Each row is a point on a tangle of strands that fork, close into loops and nearly touch. The rows are in no order.
Points whose rows are less than 140 apart are linked; no others are. Some points are linked to none.
<666>: [5,-22,-28,19,18,10,-34,-43,66,31,-11,-9,16,32,50,-5,-74,-11,3,69,-50,14,62,78,-63,11,3,-13,-12,-71,42,-45,1,23,32,-2]
<137>: [-36,16,-22,-35,-2,42,-17,31,-7,15,-22,-35,-4,-5,31,28,20,36,14,-40,25,7,-46,-45,-20,-14,-19,20,-10,63,1,7,15,-38,-8,19]
<40>: [-26,46,21,34,23,-45,-21,-21,-17,-15,34,15,19,-3,8,-51,-11,43,15,-4,-21,-45,13,17,-36,0,56,-5,-27,-39,19,-40,5,36,34,0]
<568>: [8,12,78,24,-44,15,34,41,-75,-25,20,6,2,-13,-34,28,39,-10,33,-48,41,52,-62,-42,61,-2,27,19,53,35,34,79,9,-21,-88,-26]
<1467>: [-13,-6,-59,-42,-17,-23,99,-15,64,11,-35,-11,-26,0,1,16,-11,-30,-18,-1,-17,58,-14,8,15,6,27,5,-6,-26,-16,29,-11,34,16,13]
<42>: [-13,-32,-72,-29,21,20,-10,-11,79,27,-17,-8,18,7,45,-1,-28,5,-27,37,-11,-2,53,46,-41,-1,-21,-9,-28,-22,11,-24,0,-23,36,19]
<394>: [-19,21,54,22,-10,-27,13,-38,-71,2,21,26,2,-15,-72,33,30,-1,17,-24,31,-8,-31,-34,53,-5,23,-24,22,8,17,8,-4,25,-8,-24]
<117>: [-30,24,-42,-30,-8,-40,15,-41,32,4,-39,-39,26,5,20,31,-28,-27,-5,20,-6,30,-2,-11,-15,-33,-14,26,-9,-15,-7,6,2,-4,47,3]
<768>: [-60,22,-32,9,4,-8,-18,-45,10,32,4,7,14,10,-11,8,-38,15,-3,-6,-2,-6,37,15,-12,-8,28,-7,-29,-46,-5,-67,-15,27,33,-11]
<239>: [-9,-32,-46,-50,-61,-34,91,-5,20,20,-20,15,-24,-4,-29,24,-13,-72,-10,-20,-1,70,-16,5,36,-17,14,-2,11,-33,-24,35,-13,51,-8,-16]
<1178>: [34,1,-11,-37,17,-18,-38,-11,-36,-10,-29,-24,20,26,16,56,-39,-16,-19,25,-1,47,-4,12,0,-68,-65,28,1,-2,-3,4,-31,-59,29,27]
<1019>: [38,-63,28,-23,15,-7,-57,-12,26,14,12,-6,-11,34,-16,-41,4,-6,-27,12,-18,-13,18,32,-19,16,-32,-56,23,-5,16,20,5,-47,-26,47]
<80>: [-27,19,-20,60,4,18,13,13,-12,0,32,18,3,-27,-37,1,9,19,45,-2,49,-39,6,-43,56,11,12,35,-4,8,-15,-42,2,28,0,-46]
<1196>: [8,-38,23,34,-12,49,-28,28,6,8,47,27,-33,15,-26,-89,46,5,-1,-10,-11,-77,-7,-24,-10,61,7,-54,25,34,-31,13,22,18,-39,-5]
<824>: [-7,40,20,24,30,-33,15,8,-12,-26,23,-25,18,-21,1,-31,36,53,61,4,4,-35,-69,-11,-37,5,41,27,-7,34,37,25,25,20,39,2]
<321>: [0,-48,28,4,-3,24,12,-50,39,31,9,61,-22,20,-23,-13,-20,-7,-50,24,-32,-25,30,42,-18,53,27,-65,-3,-53,-9,-9,-19,40,5,10]
<623>: [-9,30,-31,-15,-3,-58,72,54,-10,-56,-28,-6,7,-38,8,1,-30,-41,34,6,21,51,-13,-3,38,-60,2,47,8,-12,2,18,-13,35,-1,-50]
<840>: [-19,61,7,-4,-30,20,37,1,-51,-18,-34,-17,33,-14,18,64,-2,31,37,-21,24,12,-62,-60,-5,-23,0,40,1,58,-5,31,10,9,37,-6]
<1266>: [-29,-34,-1,-40,-53,9,49,-3,24,16,1,6,-23,-1,-38,7,17,-39,-30,-52,16,15,-14,-18,52,28,-23,-22,27,3,-15,46,-1,-8,-49,8]
<1100>: [5,-3,-13,-5,14,36,-74,-19,-45,40,-12,15,32,15,25,54,-41,14,-21,23,10,13,53,29,-24,-55,-41,-6,-42,-9,3,-57,-21,-28,14,22]
<1070>: [3,-45,-2,-10,-2,-13,34,-22,44,18,2,59,-30,10,5,-27,-17,-55,-51,30,-62,11,48,81,-30,37,30,-52,-11,-69,-8,-20,-24,60,4,-11]
<1122>: [-5,30,30,13,-58,4,50,31,-41,-27,3,-28,16,-29,-19,39,21,8,61,-59,50,36,-51,-45,64,12,9,49,37,49,26,52,11,-11,-49,-36]
<927>: [39,-61,21,-14,9,30,-14,30,-27,21,19,72,-17,-8,-5,20,31,-41,-78,4,2,-5,61,76,26,-5,-46,-43,-24,-14,-8,-22,-38,-39,-50,21]
<707>: [-33,25,-2,51,-7,-4,4,-6,-13,-11,56,-20,-7,-23,-43,-40,75,39,60,-39,20,-80,-36,-8,26,44,16,-3,32,51,43,0,29,18,-22,-46]
<1454>: [30,-47,-2,0,36,8,-75,18,17,15,13,-22,2,12,16,-16,-16,-9,-2,30,-7,-2,33,32,-8,-5,-54,-5,-6,-6,0,-30,-8,-57,-23,16]
<1114>: [73,-25,12,-19,33,-22,-24,25,-30,-34,-11,12,1,9,27,19,-29,-20,-26,34,-21,46,2,44,13,-32,-65,27,-3,-11,-21,4,-38,-41,6,34]
<455>: [-67,1,-32,8,7,-1,35,7,34,9,4,-15,-20,2,-14,-44,13,45,17,-35,17,-26,-30,-22,22,27,27,11,9,-6,7,1,-7,28,-8,-9]
<414>: [8,-34,-9,-7,-21,27,18,-28,1,56,-18,64,2,0,6,62,-34,-40,-29,19,-27,30,70,91,-2,10,-3,-31,-61,-62,-19,-56,-39,40,2,-11]
<771>: [7,29,-14,13,32,44,-94,12,-59,-17,7,-20,41,8,26,47,-17,14,6,23,26,-17,9,-42,-27,-69,-58,34,-8,43,21,-21,2,-71,31,-17]
<1189>: [-42,13,19,13,-53,-37,83,2,16,-45,8,-7,1,-20,-7,-37,14,-12,24,-52,23,17,-56,1,52,45,41,30,42,-6,43,69,14,37,-48,-26]
<1410>: [-67,45,-51,-11,24,-37,12,-14,41,-26,-15,-34,34,-2,32,5,-25,4,13,24,6,-2,-23,-22,-28,-36,16,39,-28,-19,23,12,2,6,45,-22]
<695>: [25,-4,8,3,-4,68,-13,16,-26,-1,-21,23,-30,-12,-27,14,26,19,12,-41,17,-26,-37,-30,-26,26,1,-25,-16,50,-38,-20,29,41,10,17]
<1007>: [-2,0,14,-7,14,27,-4,37,-64,17,3,37,-26,-17,-6,19,32,13,-40,-37,30,13,23,-29,50,-24,-17,-3,9,25,-28,-21,-12,-20,-55,-1]
<1269>: [-75,35,-46,61,15,13,1,-17,5,6,29,18,17,-4,-29,-16,-17,33,34,4,24,-44,24,5,28,-14,34,21,-32,-27,-1,-70,-17,37,17,-53]
<693>: [37,3,40,-30,-18,2,-7,-31,-19,5,-32,-21,-3,28,-36,49,7,12,-1,-17,-4,23,-53,-28,-11,0,8,-24,-5,22,-9,41,8,-11,14,67]
<1267>: [22,15,14,3,41,-33,-58,-21,-23,-14,-7,2,22,9,47,5,-53,4,-13,38,-26,23,25,40,-51,-45,-7,14,-24,-42,19,-35,-7,-15,44,23]
<1232>: [3,15,-11,30,15,-31,28,-49,69,-19,4,-13,-9,24,27,-77,-25,10,-18,53,-55,-29,29,15,-27,45,59,-13,9,-59,17,-6,2,62,60,-11]
<87>: [-48,23,-51,18,28,11,-40,-27,37,-15,0,-21,65,4,33,13,-48,7,2,49,23,-34,-4,-32,-56,-43,-7,35,-51,-11,37,-1,17,-17,59,-28]
<955>: [49,-19,22,16,-12,61,-108,-30,-22,19,-9,13,1,25,-11,24,-15,29,3,3,7,-33,38,29,-55,4,-22,-48,-20,4,13,-58,29,-7,3,54]
<1147>: [31,-26,53,69,25,2,-25,12,-21,11,37,42,14,-5,-22,-61,3,6,21,46,-1,-28,26,6,4,26,0,-3,-6,-14,-27,-18,-1,22,-25,-17]
<146>: [-16,46,-27,9,7,-33,8,-15,74,-43,-9,-50,6,2,49,-72,1,36,-7,15,-18,-46,7,-8,-36,17,24,11,26,2,46,14,37,8,35,15]
<496>: [-4,-10,16,-19,-55,-13,72,-11,-47,16,-7,18,7,-1,-47,52,-18,-27,14,-36,27,75,-36,-43,68,-34,13,1,23,-10,-15,55,-13,19,-17,-17]
<1259>: [34,5,42,19,5,-4,-30,28,-22,-24,21,1,-8,-1,20,-89,41,25,17,-20,-22,-54,-33,-11,-60,25,8,-20,4,47,-14,29,41,20,0,31]
<404>: [48,-63,17,-25,-5,-11,54,17,8,-11,3,69,-18,-17,-2,2,-8,-50,-54,19,-12,45,11,43,12,0,-10,-13,-10,-38,-25,32,-26,11,-16,22]
<1473>: [-18,-5,23,43,-23,35,-5,13,-17,-8,48,13,-39,1,-38,-74,81,4,41,-47,7,-78,-62,-33,11,66,22,-33,40,54,9,30,37,35,-37,-36]
<295>: [19,-19,1,-4,17,-67,33,42,15,-27,4,-11,-8,-7,-18,-50,-9,-65,20,29,-16,44,-10,31,13,-21,-8,23,23,-16,-10,28,-5,12,-23,-24]
<574>: [-31,42,0,25,22,-33,-27,-39,-3,-15,36,-24,22,-3,6,-21,11,56,48,0,-3,-55,-32,-8,-65,1,51,2,-9,2,52,-18,32,23,67,5]
<118>: [-46,39,-31,28,19,-11,38,46,-7,-35,17,-34,37,-46,2,22,13,15,69,7,48,-7,-33,-48,50,-29,-2,57,-4,28,28,21,-6,-19,-7,-74]
<1441>: [44,-56,44,-11,-1,-3,1,-13,-38,5,-7,66,-10,0,-43,40,-18,-58,-39,21,-5,36,14,24,39,-18,-23,-37,-1,-40,-17,10,-33,0,-26,6]
<584>: [-11,51,-1,1,10,27,-7,11,-50,-19,-33,6,27,-20,30,57,-17,37,4,-2,23,-2,-16,-48,-15,-50,-17,31,-9,34,-16,-11,-9,-12,46,-6]
<1500>: [-41,24,21,21,-19,-34,18,-72,-34,11,16,21,-1,-10,-55,23,-5,-1,11,-23,3,-25,-9,-19,25,21,40,-18,-6,-31,3,-34,-8,48,34,-22]
<1293>: [12,-27,-27,-58,-31,-22,15,-66,17,64,-28,39,-10,17,22,73,-12,-62,-44,5,-53,28,54,69,-20,18,26,-60,-39,-71,-19,-25,-32,37,42,-2]
<1154>: [-15,-9,3,12,19,-52,10,-4,7,2,2,-15,5,-6,-44,0,-8,-37,32,18,10,26,4,1,30,-18,-8,11,15,-10,-5,-4,-10,6,-4,-30]
<1263>: [-21,3,-41,23,8,68,-54,5,28,4,16,-14,-12,8,-2,-40,6,50,25,-33,12,-69,10,-15,-50,25,7,-23,-2,40,3,-51,36,24,19,6]
<465>: [-28,32,-34,7,18,-18,36,41,-29,-25,-16,-13,27,-31,8,38,-28,-23,34,20,32,35,-5,-39,46,-73,-19,50,13,12,-2,9,-27,-11,11,-70]
<1319>: [8,43,36,24,-33,-7,56,-21,24,-48,7,-46,8,14,-11,-29,46,26,46,-26,-13,-9,-88,-9,-30,63,58,26,29,39,44,70,45,40,12,26]
<154>: [-33,7,5,36,15,-23,4,2,13,-7,24,32,1,2,8,-90,-10,25,-19,6,-18,-48,27,20,-20,28,30,-17,-8,-36,-14,-25,-10,42,-2,-4]
<1013>: [0,24,-64,-52,-2,-68,15,-15,16,9,-44,-13,-20,8,19,29,-24,-72,-12,32,-48,57,9,37,-49,-28,24,2,-23,-45,-10,-30,-22,47,46,-33]
<162>: [9,6,14,38,30,39,-18,37,-41,5,22,19,-28,-13,-28,-26,49,32,45,-16,29,-31,-42,-45,1,18,23,-3,3,53,-16,-14,21,22,-14,-12]
<1354>: [44,1,35,43,2,45,-96,-24,-43,4,18,12,0,14,-49,-15,20,17,34,-6,9,-50,10,6,-45,8,9,-57,1,36,9,-48,45,24,12,13]
<531>: [-38,12,16,-23,-23,-1,-29,-36,-25,13,-15,-9,-20,2,-29,3,28,24,-14,-66,11,-22,-26,-25,-7,12,1,-30,16,34,19,0,12,6,-17,23]
<1407>: [-16,-17,-74,-31,-7,-10,32,-5,50,33,-23,34,-29,11,20,2,-21,-43,-32,17,-49,16,66,94,-44,10,32,-29,-36,-46,-11,-54,-31,59,29,-26]
<35>: [3,11,55,-3,-42,19,50,-15,4,-30,-9,-3,-27,20,-13,-31,39,6,-5,-38,-19,9,-96,-20,-31,54,53,-11,23,24,16,79,29,35,-27,46]
<415>: [45,-19,8,-24,-7,3,37,45,60,-34,8,-18,-15,2,42,-80,15,6,-34,-4,-32,-21,-7,1,-22,51,-4,5,11,14,-17,63,11,-24,-25,47]
<758>: [-24,-29,22,20,-4,20,7,16,-4,2,35,63,-25,-12,-16,-72,23,10,-43,-14,-2,-51,10,-2,-3,39,8,-29,-3,-7,-32,-2,-4,28,-39,6]
<191>: [-54,48,-3,-8,-10,-80,53,-54,-21,-3,7,-15,8,-10,-23,26,-2,-12,29,-26,-10,14,-42,-5,26,4,55,16,-1,-42,17,4,-16,45,44,-34]
<1261>: [5,23,-10,19,16,18,-75,60,-6,-36,31,-47,6,-17,42,-52,29,30,48,-14,6,-69,-23,-27,-56,-11,-6,17,-4,61,16,-8,53,-27,3,-12]
<1349>: [53,-45,-20,-27,-1,28,-11,7,-37,40,-35,25,16,9,19,88,-24,-31,-19,42,1,45,44,49,38,-43,-81,-5,-29,-9,-21,-32,-52,-44,8,4]
<505>: [73,-57,43,-55,-24,13,-13,-24,0,-15,-14,33,-5,21,-28,36,24,-37,-69,-1,-12,2,-9,34,4,9,-42,-47,-3,-4,-10,51,-17,-44,-28,75]
<284>: [36,15,-6,-54,-33,-25,38,-56,-10,32,-47,2,4,13,23,83,-16,-24,-35,11,-35,62,2,1,0,-29,0,-11,-28,-29,-40,14,-15,-4,58,39]
<104>: [50,-21,-5,-33,2,-1,54,-29,84,-4,-8,-15,-29,15,31,-38,25,-7,-72,16,-59,25,11,30,-36,32,26,-23,17,-8,14,57,7,-13,16,69]
<886>: [17,-19,33,-6,-24,38,25,8,19,-13,-1,7,-26,-1,-26,-24,21,4,-7,-30,4,-19,-58,-31,-16,50,13,-20,16,34,-17,42,23,25,-15,32]
<236>: [32,22,50,20,1,-61,43,-8,5,-51,28,-31,32,-4,-39,-1,11,-10,42,13,-6,19,-42,6,8,7,17,36,24,10,18,55,15,3,7,13]
<1535>: [56,4,30,23,23,12,-43,4,-2,-22,-4,19,11,-2,39,-32,-14,36,-4,31,-17,-27,-1,15,-63,11,-3,6,-26,-5,-18,-20,20,21,38,51]
<618>: [13,-35,0,32,1,45,-60,-23,56,38,10,-9,21,42,42,-36,-69,26,4,50,-39,-17,88,81,-60,28,-18,-29,0,-53,48,-48,15,4,0,24]
<860>: [93,-30,45,18,27,3,-58,35,-50,-25,12,4,-6,9,-3,13,-4,-19,-1,32,-1,20,9,-5,46,-21,-61,22,15,9,-22,-7,-29,-69,-31,4]
<705>: [-28,51,-5,20,-10,37,-25,19,-63,13,-2,-8,0,-17,-7,45,45,26,16,-41,45,-26,4,-60,39,-22,-21,25,15,66,-6,-31,21,-14,-20,-37]
<571>: [23,-19,3,-47,-3,-18,62,-19,-5,11,-23,55,-20,-18,10,44,-13,-32,-60,-8,-22,47,10,33,0,-6,18,-13,-27,-41,-33,13,-24,22,23,33]
<1435>: [58,-28,14,21,19,-7,-8,52,10,-29,3,32,6,-21,39,-49,-22,-15,-18,43,-14,-13,44,41,9,5,-47,20,-22,-28,-39,-16,-14,-9,-24,2]
<207>: [-27,-10,-8,-44,-1,-46,-9,-65,4,46,3,10,-25,30,-16,24,-21,-36,-30,-10,-48,19,21,30,-15,20,54,-61,-18,-72,-4,-32,-21,37,29,-11]
<290>: [-41,48,-40,-45,-1,-86,41,-34,10,0,-22,-37,-14,4,6,11,-8,-49,7,-10,-39,50,-28,10,-13,-15,63,11,-2,-44,10,2,-11,46,37,-32]
<1471>: [46,-37,15,-8,10,53,-59,-18,-16,43,-21,36,6,12,8,50,-16,24,-27,17,-4,-4,35,53,-32,-1,-33,-31,-45,-5,-1,-44,-12,-19,10,59]
<1291>: [7,-15,-22,-23,-30,26,26,52,-9,9,-5,-25,-6,-28,12,48,-1,-9,11,-21,35,30,1,-61,66,-17,-41,39,7,26,-39,5,-11,-58,-36,-23]
<230>: [38,-23,12,-8,-32,24,7,38,25,-22,13,-41,-16,-23,-9,18,7,-21,21,-25,17,-4,-15,-50,39,33,-31,36,14,30,-37,13,9,-52,-37,-8]
<123>: [32,-26,49,-9,6,-31,-24,5,12,-20,16,-20,-2,20,-32,-40,12,-22,-12,-3,-14,-3,-19,2,3,21,-28,-9,30,8,-1,55,11,-34,-36,30]
<160>: [35,-21,21,17,9,1,-18,71,-21,-15,54,0,-42,-30,16,-38,35,-29,-5,3,8,-14,37,-37,61,8,-19,23,10,0,-36,-8,1,-59,-87,-42]
<1320>: [41,19,-9,-3,15,52,-47,47,-69,2,-9,-12,-12,5,32,55,17,10,-23,-6,20,2,26,-51,43,-39,-63,28,12,50,-32,-32,-17,-92,-23,-21]
<363>: [54,-19,47,63,30,11,-60,23,-24,4,17,33,27,5,27,-46,-30,20,21,63,-13,-21,36,36,-26,5,-28,20,-24,-19,-22,-29,-3,-3,-10,11]
<657>: [-11,38,-6,-13,-10,3,61,-12,31,-24,-31,-21,-7,-8,21,9,5,29,8,-14,6,22,-54,-41,-13,19,34,39,-7,9,-4,33,20,25,22,40]
<983>: [-1,-4,-9,25,23,54,-32,-10,2,26,-7,3,16,-4,-13,32,-18,36,32,23,24,-17,-7,-29,-22,-2,-5,4,-33,17,-18,-40,11,9,41,4]
<327>: [6,-26,26,57,44,20,-25,16,-36,41,43,55,-12,5,-41,-31,24,-15,-12,36,13,9,50,8,47,2,18,-16,-5,-21,-25,-46,-5,4,-66,-29]
<519>: [23,-29,12,12,-9,60,-34,-25,-21,42,-16,21,-8,7,-51,48,10,21,13,4,27,-12,-1,-33,5,13,-16,-41,-22,26,-30,-36,8,8,10,12]
<602>: [-17,30,-9,14,15,-40,-27,29,35,-40,22,-51,29,-6,41,-81,17,33,29,1,-2,-72,0,-6,-35,2,0,15,13,20,35,13,34,-18,7,-6]
<459>: [-3,-22,-51,-23,18,-32,21,52,66,-18,-10,-29,-11,-6,6,-41,-18,-42,1,21,-8,11,24,38,1,-4,-22,16,7,-18,-24,-7,-14,-4,-21,-25]
<52>: [37,21,3,3,10,16,-70,-47,-4,-14,-19,6,20,12,44,38,-45,28,-11,38,-14,-8,12,7,-74,-18,-3,7,-31,-21,18,-33,25,-7,65,53]
<379>: [18,-56,-16,-21,-2,11,20,18,12,37,0,79,-10,-11,3,23,6,-58,-52,9,-7,15,71,111,1,-1,-21,-31,-40,-31,-13,-42,-39,16,-18,-9]
<919>: [20,35,-1,-37,-40,-24,38,-30,1,-20,-50,-27,17,1,17,54,-9,-17,-21,-5,-5,50,-12,-20,12,-20,-26,38,5,5,-22,34,8,-14,25,44]
<1555>: [-2,-46,21,2,-20,22,3,-61,21,33,-7,25,-14,13,-60,19,-6,-3,-9,4,6,-16,-2,-12,13,39,12,-52,2,-26,-18,-6,-7,30,9,14]
<38>: [-17,34,-40,9,23,37,-15,43,39,-49,-12,-23,26,-26,43,-10,-11,27,12,14,25,-56,-9,-44,-27,-10,-20,39,-39,19,-4,-10,24,-13,15,-11]
<790>: [13,-20,43,21,-1,-5,16,64,-41,-9,45,14,-33,-24,-11,-38,49,-23,10,-20,29,18,-17,-47,70,3,6,18,39,9,-10,40,13,-30,-95,-42]
<70>: [-16,13,-5,-24,-1,-2,27,64,49,-32,-12,-43,-8,-11,47,-58,16,35,8,-31,-5,-10,-37,-15,-8,32,5,30,4,24,3,46,14,-19,-42,19]
<483>: [-18,13,-51,-14,-5,20,17,30,-62,50,-23,5,9,1,15,61,-2,-18,-14,9,25,47,42,-37,56,-84,-51,17,12,19,-42,-22,-32,-49,-10,-46]
<283>: [-5,16,42,-39,-43,-15,42,-38,-47,26,-29,-11,4,17,-45,68,4,6,8,-37,3,46,-55,-43,27,-12,29,-21,1,5,-13,47,-12,3,-4,26]
<945>: [39,-33,-19,-17,8,18,22,11,84,-9,2,3,-16,14,44,-56,6,19,-68,10,-37,-35,45,40,-31,52,-8,-24,12,2,0,19,3,-8,13,45]
<1525>: [-5,35,28,-7,15,-9,1,59,-45,-26,-7,-44,11,-8,24,23,7,11,20,-28,14,42,-32,-28,23,-44,-19,51,26,45,19,35,-17,-64,-36,-18]
<431>: [-68,-2,-70,8,26,23,-4,22,63,20,5,-19,-4,2,9,-34,-10,32,9,-12,14,-35,25,-8,2,5,0,8,-15,-4,2,-41,-11,0,-3,-20]
<68>: [9,41,21,18,31,-15,-14,29,-74,-9,12,-33,21,-10,-17,50,31,-7,34,3,26,24,-1,-37,59,-52,-26,34,43,53,25,16,-15,-68,-14,-45]
<773>: [-52,20,-30,-14,-2,15,-66,-47,-34,58,4,12,25,21,18,48,-53,9,-10,3,-8,22,54,36,-33,-52,16,-21,-52,-43,0,-80,-15,-7,28,-9]
<1415>: [13,0,30,18,15,29,6,73,-41,-7,25,-2,-34,-24,-1,-24,50,27,42,-28,25,-1,-48,-55,31,14,15,24,14,48,-16,25,14,-18,-64,-21]
<1065>: [-34,23,-23,-14,-39,-43,91,43,12,-36,-27,-9,-6,-32,17,-13,-18,-18,30,-40,29,57,-37,-4,56,-19,28,49,18,-20,16,50,2,42,-38,-31]
<360>: [-18,2,-60,-20,-21,7,1,-19,9,38,-33,28,16,3,32,54,-48,-41,-20,33,-22,32,69,78,-24,-29,-11,-6,-57,-50,-13,-72,-29,35,26,-27]
<1371>: [44,-17,4,-16,-3,14,4,21,-65,9,-22,28,2,-6,-4,67,-17,-21,-24,11,19,48,31,-5,62,-54,-57,2,14,2,-34,-9,-47,-37,-12,-6]
<30>: [-49,46,14,-12,-12,-45,22,25,4,-33,-15,-60,28,-7,23,-1,21,15,37,-33,16,27,-45,1,13,-2,3,52,23,35,46,48,9,-30,-30,-15]
<406>: [2,-62,22,-23,18,35,-13,16,-5,44,22,46,-30,9,-31,-7,48,-8,-52,-16,10,-13,16,18,16,7,-11,-55,-11,9,-8,3,-14,-30,-58,28]
<1181>: [-9,6,19,33,54,-47,-52,0,-35,7,22,6,19,7,-4,-25,-31,-5,20,40,-5,13,32,42,-18,-43,4,2,-12,-33,6,-42,-20,4,10,-31]
<592>: [-67,-3,-85,-6,29,-14,8,37,35,15,-11,-5,-5,-5,-1,-14,-16,-25,11,17,17,10,30,16,14,-36,-3,14,-24,-19,-15,-44,-25,18,-8,-51]
<1519>: [-32,42,-4,30,-26,6,48,26,-34,-33,30,-28,33,-54,-14,43,49,40,89,-22,42,-10,-63,-25,46,14,10,52,17,73,53,30,17,-6,-12,-56]
<1567>: [68,-52,-5,-1,17,30,-64,14,56,-4,5,-35,10,17,36,-27,-17,16,11,39,-20,-21,10,12,-44,24,-47,8,3,7,3,2,22,-53,18,45]
<862>: [36,-40,30,5,2,35,-21,-33,28,26,-2,49,-2,8,14,4,-17,17,-39,19,-25,-21,48,64,-41,42,-1,-43,-25,-38,-3,-28,-4,15,9,53]
<791>: [29,-45,-22,23,16,35,-71,-8,69,7,9,-31,21,36,43,-44,-53,33,12,55,-22,-37,56,26,-61,21,-23,-12,16,-20,40,-29,37,-29,27,30]
<433>: [-19,3,2,-35,-19,-12,7,-86,39,30,-11,-28,-30,38,-23,-3,2,26,-17,-25,-28,-8,-32,-23,-28,47,58,-50,29,-11,35,21,10,20,38,42]
<830>: [7,26,16,42,42,3,-33,52,-37,-21,24,-7,12,-26,8,-17,17,19,21,21,24,-20,18,-31,21,-23,-19,37,-1,28,-12,-24,2,-29,-22,-37]
<271>: [-42,18,-21,-13,-2,8,14,12,43,-5,-10,-32,-25,6,29,-62,29,64,17,-42,3,-31,-57,-16,-29,46,41,6,17,32,29,31,23,21,0,24]
<1425>: [-7,14,29,16,15,-15,29,24,-34,-25,-8,44,-4,-32,-3,-14,-7,19,-14,-13,13,1,-6,-19,12,-8,11,12,-1,-12,-23,-3,-8,27,-3,0]
<794>: [-45,-4,8,-30,-19,-47,29,-52,16,12,-2,13,-29,17,-35,-14,-5,-44,-37,-27,-28,9,-12,16,0,21,42,-38,19,-43,6,16,-13,42,0,0]
<150>: [-48,25,-40,1,-12,21,-9,14,-29,30,-1,-26,14,-11,5,41,17,5,12,-12,41,6,22,-60,54,-40,-44,25,1,37,-22,-21,-1,-45,-18,-41]
<170>: [48,-26,52,-29,-21,2,13,8,-13,-21,-9,4,-8,11,-40,31,7,-24,-30,-13,4,35,-34,-9,19,4,-19,-8,8,12,-17,56,-8,-32,-35,52]
<937>: [-7,12,19,11,-4,-46,4,-45,50,-23,18,-42,-3,27,-6,-77,12,23,-7,-2,-27,-40,-4,-1,-28,45,29,-19,54,1,45,40,31,16,31,17]
<1377>: [-15,22,9,9,-22,-38,69,-33,74,-33,0,-55,-19,29,3,-75,23,3,-16,-7,-36,7,-27,0,-5,52,55,1,59,-2,37,77,17,26,1,12]
<86>: [-18,7,2,42,39,-4,-55,11,-37,32,22,32,2,16,-19,-30,-14,-16,-8,37,-4,25,69,54,12,-39,13,-8,-20,-26,-5,-76,-18,2,-45,-34]
<963>: [22,-10,-6,0,20,-16,-10,-56,67,-2,-19,-28,-2,22,13,-9,-25,5,-15,40,-35,9,11,9,-39,19,8,-6,11,-30,14,-1,18,2,44,35]
<1036>: [-17,-8,11,-2,-18,-42,59,-35,51,-27,14,11,-28,13,-21,-66,3,-39,-39,3,-32,-6,-10,10,8,38,28,-25,45,-38,7,54,-2,49,-3,-4]
<523>: [28,-37,-25,-43,-13,17,29,-28,-6,64,-35,27,21,6,26,91,-11,-5,-27,27,-7,39,29,36,0,-31,-35,-14,-51,-7,-32,-15,-32,-28,48,37]
<41>: [-1,38,61,-3,-39,-10,13,-15,-95,2,-21,7,4,7,-51,68,31,2,16,-40,31,29,-34,-50,55,-31,2,-18,38,42,10,49,-12,-14,-26,-8]
<279>: [-43,-1,-44,-22,-22,49,-27,-25,26,41,-10,-8,-23,17,-12,-6,12,48,-9,-63,11,-49,-1,-21,-38,28,8,-35,7,38,14,-24,24,17,20,33]
<451>: [-26,56,2,10,6,-13,38,-24,-10,-31,-10,-18,16,-20,5,32,1,39,38,-6,12,-11,-66,-43,-15,3,40,36,-19,17,15,12,11,28,60,-2]
<452>: [-57,-13,22,-7,-41,-16,43,2,17,-15,11,10,-23,-5,-31,-39,28,-25,-15,-53,15,6,-41,-8,40,33,18,-9,46,-5,18,55,5,15,-66,-8]
<447>: [-7,4,-21,31,21,-17,-8,-56,66,22,11,-11,2,38,37,-39,-61,5,9,59,-60,-6,55,56,-40,35,61,-23,-6,-82,35,-39,-2,55,57,-27]
<828>: [-29,-13,-51,-15,34,18,-48,4,14,9,-6,-25,44,6,30,30,-40,-6,-5,40,20,13,4,-16,-35,-51,-45,31,-40,-5,11,-5,-6,-49,32,-10]
<344>: [-6,41,24,37,-15,-8,21,27,-27,-44,28,-22,14,-43,-10,-12,64,35,70,-32,17,-46,-58,-10,10,30,10,29,17,59,38,31,34,9,-15,-29]
<892>: [-29,27,23,-12,-1,-30,-54,-41,-46,16,-8,4,10,7,-22,16,-1,8,-23,-30,12,-8,24,3,-2,-29,-9,-28,2,0,16,-35,5,-7,2,20]
<1477>: [-17,45,-9,10,20,54,-62,-4,-83,27,-14,9,21,5,10,63,-1,40,4,-1,26,-6,2,-56,-25,-71,-20,-3,-11,49,1,-34,-2,-33,33,-12]
<337>: [24,-6,31,9,3,-37,6,8,-38,-7,3,-18,15,-7,-56,34,6,-43,23,6,22,46,-2,-21,71,-37,-23,14,39,10,-4,23,-17,-33,-28,-27]
<1201>: [-3,-1,-7,20,-7,-12,19,65,-6,-36,26,24,-19,-45,1,-37,-1,-32,-2,-13,32,-7,45,-18,72,-6,-17,27,9,-20,-27,-18,2,-4,-58,-53]
<114>: [-8,-50,-32,-50,-17,-1,65,-4,72,21,-11,9,-25,-2,-22,-2,8,-38,-44,-15,-7,17,23,28,14,29,-3,-23,15,-8,-12,24,-15,6,-5,14]
<1152>: [16,-2,-39,-43,15,13,-38,23,21,-16,-18,-50,23,0,47,35,-23,-2,-25,5,3,15,-5,-7,-16,-34,-61,41,-16,20,-1,10,-4,-76,15,29]
<391>: [43,-29,-6,12,10,58,-67,22,39,-2,8,-27,-15,12,2,-34,9,21,25,-1,-9,-56,0,-18,-49,42,-18,-28,11,46,-14,-20,44,-11,14,19]

A tip is a point with one link. Name the tips that can be reached along the links from each point below, in the order of the rows.
<1181> | <1435>
<271> | <104>, <30>
<1519> | <568>, <239>, <771>, <657>
<284> | <1441>, <860>, <705>, <230>
<394> | <1232>, <496>, <1013>, <505>, <892>

A fork is a point with three links, a tip a point with one. Leave the first point through the second and follow the links. Name the first fork or tip that comes.
<1154>, <295> | <104>
<271>, <455> | <30>
<239>, <1467> | <1519>
<284>, <919> | <860>
